Each row is a point on a landscape with many peaks, with its height.
A climber steps from a point to the highest of its 2 nearest points, and stops where none of them is higher. Distance is the straight distance between rows; heights are no part of it.
suvir: [117,108,149,128,100,122,141,159,147,143,136,140,99,133,89,78,115,139,73,112,157,105,172]  height 513
Deron: [151,141,137,126,127,150,186,133,171,128,133,126,123,118,122,148,135,142,131,111,127,139,148]  height 719
luzus: [94,134,114,106,96,117,157,140,135,151,139,150,108,128,130,101,179,151,147,131,154,92,144]  height 668
Miz: [78,126,146,166,62,157,145,154,145,104,152,166,116,113,140,88,123,114,93,87,128,140,148]  height 616
miren: [153,178,149,132,133,149,171,113,152,121,139,150,149,118,134,183,127,145,172,139,74,139,133]  height 862
zibol: [131,181,176,169,114,169,169,120,187,118,130,113,130,116,142,148,119,150,99,138,140,108,186]  height 565
gefus: [121,95,118,108,172,130,132,122,107,70,145,127,145,117,123,120,100,94,81,82,188,150,131]  height 803
niv: [92,111,141,120,110,132,144,143,126,87,166,134,104,139,162,75,139,100,99,106,197,127,163]  height 655
Nanat: [93,90,126,150,120,133,115,145,108,87,171,159,112,107,162,121,146,105,89,121,190,131,143]  height 682
tizud: [163,123,141,151,88,160,154,136,122,125,176,130,115,101,118,164,135,136,129,88,97,112,149]  height 406
fad: [114,81,143,102,128,131,111,86,133,101,117,61,154,118,90,73,117,88,128,145,169,146,81]  height 220
ner: [115,134,143,149,98,108,119,166,146,142,118,155,126,112,118,123,144,142,107,139,110,115,119]  height 561
gog: [140,111,103,133,165,89,85,99,85,127,94,127,145,145,130,209,109,156,133,193,149,115,97]  height 355
vovi: [92,93,97,123,130,104,101,128,112,136,104,147,128,126,126,109,147,134,138,148,162,115,83]  height 80
Godi: [142,132,132,137,120,173,149,89,134,135,124,102,111,132,148,91,151,115,155,137,100,154,126]  height 297
moma: [59,143,117,136,83,133,149,146,120,144,167,162,133,103,163,123,154,148,151,130,154,108,150]  height 744
gab: [179,111,138,113,144,115,118,120,130,157,116,117,184,118,97,179,126,139,171,103,84,150,108]  height 623
vage: [86,107,125,132,105,114,150,152,102,98,167,185,132,100,162,164,135,128,111,127,165,123,126]  height 742
nupe: [183,153,155,111,155,140,147,138,169,80,109,81,135,148,148,118,109,110,105,139,142,129,149]  height 539
mezap: [183,127,125,111,172,121,100,97,105,114,118,79,159,133,123,173,104,97,129,111,147,156,142]  height 780
levog: [161,117,87,112,151,110,116,120,91,126,107,103,116,132,130,186,122,141,123,128,129,96,110]  height 460
kota: [110,149,122,143,98,147,172,146,154,106,130,161,98,158,140,70,180,139,166,125,89,161,147]  height 319
Lisi: [137,147,112,129,105,120,89,131,120,153,140,122,116,115,133,161,96,168,118,133,78,87,128]  height 582
goki: [136,131,116,125,138,147,125,126,138,115,127,133,104,133,173,114,134,108,121,134,136,115,131]  height 275
lafu: [91,144,149,147,116,156,152,137,146,96,156,131,128,116,165,98,120,104,113,102,154,132,163]  height 637
Topug: [152,169,146,142,123,141,123,134,136,132,121,128,173,127,140,154,119,135,163,141,50,155,102]  height 783
biv: [97,84,127,125,100,122,125,135,122,119,139,150,136,111,136,116,162,118,146,141,150,129,115]  height 103
nuz: [121,184,111,157,101,131,139,127,123,162,155,132,94,138,149,176,92,136,125,134,120,68,142]  height 524
nika: [84,155,120,100,127,152,122,123,105,143,167,177,94,144,143,117,132,144,193,188,73,120,100]  height 606
sota: [135,128,135,114,117,152,151,96,165,143,115,126,127,110,115,143,162,197,190,182,91,149,120]  height 366
rabul: [128,108,89,139,98,119,98,118,66,130,159,131,128,102,146,173,140,118,151,176,119,86,80]  height 438
Mazet: [125,125,112,130,147,85,109,173,99,99,111,196,115,141,132,173,118,150,99,156,132,117,89]  height 423
Tidep: [134,93,135,127,97,142,147,105,165,137,99,106,148,114,124,137,165,147,181,176,106,159,89]  height 258
resor: [144,123,136,121,133,129,127,121,122,121,124,79,130,124,84,94,107,115,103,93,130,120,151]  height 717
daz: [140,100,111,124,158,82,90,109,105,160,47,110,141,162,93,189,122,140,114,176,146,134,93]  height 315
kugeg: [142,123,142,108,168,138,145,115,115,75,184,96,125,133,104,77,111,83,103,122,180,138,141]  height 809
damu: [117,151,117,150,184,82,110,141,88,108,107,169,128,164,127,209,102,140,81,144,132,122,107]  height 435
mozot: [168,94,133,101,146,117,105,117,102,144,134,129,165,111,115,145,130,132,121,101,106,149,115]  height 620
Sakez: [161,125,158,133,115,136,94,106,146,143,102,75,155,101,118,148,131,145,131,145,128,123,134]  height 662
medag: [163,87,117,128,111,136,85,99,123,145,106,83,116,114,135,159,134,145,145,149,122,116,120]  height 573
podav: [60,109,82,91,133,101,114,163,120,93,98,145,144,118,144,92,114,151,111,97,167,117,121]  height 174
sed: [115,155,157,176,98,173,172,135,164,125,155,145,100,124,166,140,125,141,98,135,128,143,163]  height 583
mep: [159,175,166,144,158,168,181,111,171,135,128,141,159,111,109,160,123,149,146,102,99,151,172]  height 784
Mosib: [115,136,92,108,145,136,113,107,123,167,129,158,117,131,147,123,109,148,189,179,82,134,86]  height 553
gug: [149,102,151,139,152,115,76,92,123,157,101,81,180,111,88,105,134,109,114,152,156,153,115]  height 704
Mulo: [102,112,111,94,148,76,135,170,124,76,134,164,103,170,142,105,149,101,114,96,170,117,137]  height 412
bazav: [171,107,134,113,163,95,132,156,126,91,114,107,113,178,107,129,142,88,114,140,156,113,111]  height 498
sofo: [118,158,144,154,132,88,132,168,140,103,109,144,108,171,145,142,124,116,71,132,173,102,144]  height 427
todu: [121,145,121,148,125,166,137,104,121,161,149,115,97,118,152,115,125,136,139,131,119,118,139]  height 285
siviz: [116,165,128,142,108,124,115,135,138,181,117,145,102,132,107,124,104,178,125,123,80,102,143]  height 624
Dedag: [185,124,138,105,165,144,97,78,123,167,119,96,138,139,139,129,107,126,165,141,79,198,161]  height 679
feb: [135,94,141,114,153,98,107,125,126,109,112,116,158,151,68,89,132,69,115,114,114,163,90]  height 266
pugu: [149,103,117,122,142,136,131,114,117,127,141,118,151,96,97,124,129,142,120,71,136,126,140]  height 681
Razip: [165,120,151,126,118,125,106,100,145,160,110,83,184,93,108,175,133,167,160,125,94,159,138]  height 806
fubu: [109,131,104,114,136,146,136,113,153,155,101,133,124,98,133,106,117,146,170,144,98,148,98]  height 508
Malog: [138,98,132,143,154,139,100,118,95,101,138,138,138,126,138,122,85,116,73,90,158,164,160]  height 777
pipav: [143,116,142,117,169,122,103,125,133,118,99,87,149,134,105,109,125,111,120,119,162,138,125]  height 740
gemi: [114,104,109,107,123,162,123,102,137,113,96,71,146,96,142,92,121,128,160,127,171,124,109]  height 196
Niti: [127,153,125,122,155,124,126,112,110,169,149,155,152,100,111,176,116,156,153,171,107,101,122]  height 462
pap: [101,130,113,116,117,76,139,182,126,119,130,184,117,165,158,86,157,120,136,119,142,128,126]  height 401
sev: [115,104,147,152,94,131,136,150,126,153,172,169,101,116,109,123,109,121,76,107,132,112,152]  height 491
vuraf: [137,89,115,126,149,118,58,114,81,120,117,152,160,109,121,153,102,146,109,160,128,156,88]  height 54
famul: [99,137,98,124,128,105,139,148,128,175,118,153,101,136,127,106,131,151,123,109,139,85,142]  height 621
Pima: [173,128,141,116,175,137,74,96,115,156,121,96,161,124,140,145,115,126,137,128,131,174,151]  height 736
Fof: [140,141,149,109,148,131,148,153,165,79,127,96,137,149,166,103,143,78,121,133,167,126,112]  height 528
gide: [105,99,132,130,134,118,112,104,132,127,93,98,151,139,121,65,136,76,136,144,148,152,75]  height 232
Supu: [127,123,107,127,99,165,117,112,119,142,123,111,117,98,131,122,106,195,165,117,67,132,143]  height 291
puz: [121,111,151,139,128,106,110,161,138,154,107,153,121,125,95,71,129,124,86,107,120,122,133]  height 532
gupu: [104,138,131,116,123,171,154,119,157,151,118,148,135,88,118,117,142,190,165,145,105,152,132]  height 456
Ralen: [162,149,130,143,118,137,103,103,98,146,125,86,157,107,118,169,122,95,151,96,93,140,129]  height 664
gufi: [153,173,166,135,118,153,136,126,179,113,105,90,136,134,133,120,114,138,112,138,138,117,154]  height 550
med: [165,136,127,138,83,168,168,119,135,127,150,99,113,118,113,146,133,169,150,90,66,148,165]  height 357
boda: [150,145,177,134,112,144,116,133,122,137,136,100,140,122,94,119,113,125,89,74,99,146,173]  height 691
Nodop: [127,113,104,130,166,65,98,121,113,135,83,134,150,160,73,112,141,95,110,134,133,149,85]  height 280
sifu: [132,141,116,112,167,102,89,97,91,176,125,127,148,132,116,192,101,157,163,186,122,112,87]  height 405
kinan: [76,177,124,111,135,153,135,130,122,145,183,172,103,124,151,144,81,151,159,179,89,106,128]  height 646
zadif: [93,138,150,155,80,174,179,128,170,110,156,136,100,115,197,126,118,126,109,117,183,141,176]  height 610
badog: [148,138,138,138,141,117,142,111,123,150,128,123,152,131,120,150,146,93,148,129,106,125,82]  height 569
zof: [161,172,145,154,112,153,117,91,119,143,116,99,149,111,134,162,122,141,169,126,59,166,148]  height 723
kon: [126,130,119,107,146,99,146,156,148,109,115,132,98,172,129,137,101,102,78,94,171,105,163]  height 434
Gakan: [130,136,154,120,108,126,154,164,174,121,112,153,115,151,122,85,180,134,153,143,114,143,131]  height 341
Led: [116,104,85,127,146,118,95,120,71,120,124,147,123,120,145,126,107,134,124,145,136,124,110]  height 68
Famom: [129,104,132,134,166,83,125,156,116,86,114,138,111,180,100,121,106,102,60,93,172,133,144]  height 428
noper: [171,122,96,130,110,135,103,121,109,137,138,120,116,122,140,172,145,126,137,150,125,105,97]  height 497
vosu: [134,139,109,126,164,75,105,130,130,160,71,133,134,173,109,152,135,115,114,155,141,119,92]  height 290
kef: [78,109,94,106,123,122,114,129,140,110,90,95,140,102,124,82,107,141,120,103,180,108,114]  height 184
befot: [136,137,99,126,172,103,127,139,103,125,104,144,107,155,137,184,100,120,92,123,151,108,132]  height 442
Fur: [135,78,135,122,110,127,141,123,143,128,133,140,143,96,128,148,176,125,161,162,125,125,83]  height 162
bonem: [111,175,105,132,97,123,150,133,154,115,111,113,116,139,156,104,122,119,166,92,96,123,117]  height 570
Tem: [111,186,122,134,112,105,145,148,127,157,133,151,89,154,144,104,143,128,142,129,108,91,132]  height 602
ruga: [142,143,139,155,103,124,127,132,112,154,131,101,148,107,89,136,144,112,130,98,101,116,113]  height 617
sozu: [170,106,119,130,151,102,145,105,132,144,124,116,139,164,95,136,176,73,139,145,122,139,113]  height 520
Vasu: [138,141,138,138,101,133,128,145,150,164,131,127,108,128,119,121,83,147,98,91,95,130,169]  height 659
sune: [89,143,141,148,79,128,140,172,142,140,143,156,110,121,142,91,126,124,111,102,96,116,128]  height 593
Sisi: [153,103,120,140,119,140,138,151,128,145,161,152,93,111,106,127,154,145,109,109,108,113,143]  height 455
Tipin: [130,121,131,120,149,85,139,140,123,80,120,121,132,162,155,126,155,74,125,145,181,132,109]  height 515
Vora: [141,125,111,131,89,171,145,106,152,130,121,77,115,101,128,111,117,169,140,96,103,131,172]  height 321
Nadov: [138,129,119,127,147,167,120,116,144,114,140,125,110,117,167,133,105,139,102,135,171,134,165]  height 267
peg: [137,98,102,111,177,101,127,144,109,95,139,171,109,164,114,112,131,104,90,90,149,128,125]  height 422
Setem: [141,117,129,91,99,101,149,171,147,98,131,164,107,163,137,94,190,134,149,102,137,114,136]  height 376
liku: [156,118,115,115,171,141,104,117,103,107,142,121,160,123,147,162,80,123,104,92,132,161,149]  height 749
Dipus: [56,143,96,130,106,99,143,159,104,115,157,172,126,129,167,145,145,112,141,118,157,98,114]  height 810
dek: [94,108,140,102,159,135,143,122,98,72,161,104,141,140,120,97,140,76,116,106,202,132,114]  height 830
Tiz: [73,155,125,123,97,144,155,151,120,148,177,186,116,110,145,135,126,152,146,169,105,93,142]  height 680
Sulez: [123,111,149,123,110,169,126,95,150,106,111,49,142,107,106,80,133,120,132,158,154,146,121]  height 207
Bipu: [114,148,154,152,123,168,176,117,155,109,136,126,98,135,135,73,152,115,143,110,114,168,150]  height 308
Fogi: [187,93,150,110,144,111,126,134,128,137,118,121,116,172,81,93,159,88,119,135,135,139,120]  height 481
lek: [115,154,120,133,99,138,105,135,93,139,165,139,110,119,146,181,68,169,128,149,111,56,135]  height 547
Tok: [84,189,118,152,93,143,157,131,134,137,117,124,91,149,171,116,152,129,156,131,91,123,140]  height 586
leda: [113,103,144,131,135,124,121,108,136,140,117,120,155,133,91,73,132,85,163,112,99,162,88]  height 248
Vafo: [125,134,141,138,141,120,118,146,118,176,135,159,132,115,98,138,155,146,117,167,107,104,115]  height 517

Call two points neighbours if one is among the 2 nearest of the other. Go from one point of each pair to the other, from neighbour to neighbour, staying as high as possible. Name the lowest point that can't be avoided.
miren / mezap => Dedag
pipav / Razip => Sakez
mezap / dek => liku

Where does a climber stop that starts at each point below?
Fogi => miren
podav => Dipus
daz => Dipus
Vora => Dipus
goki => kon
bazav => Dipus
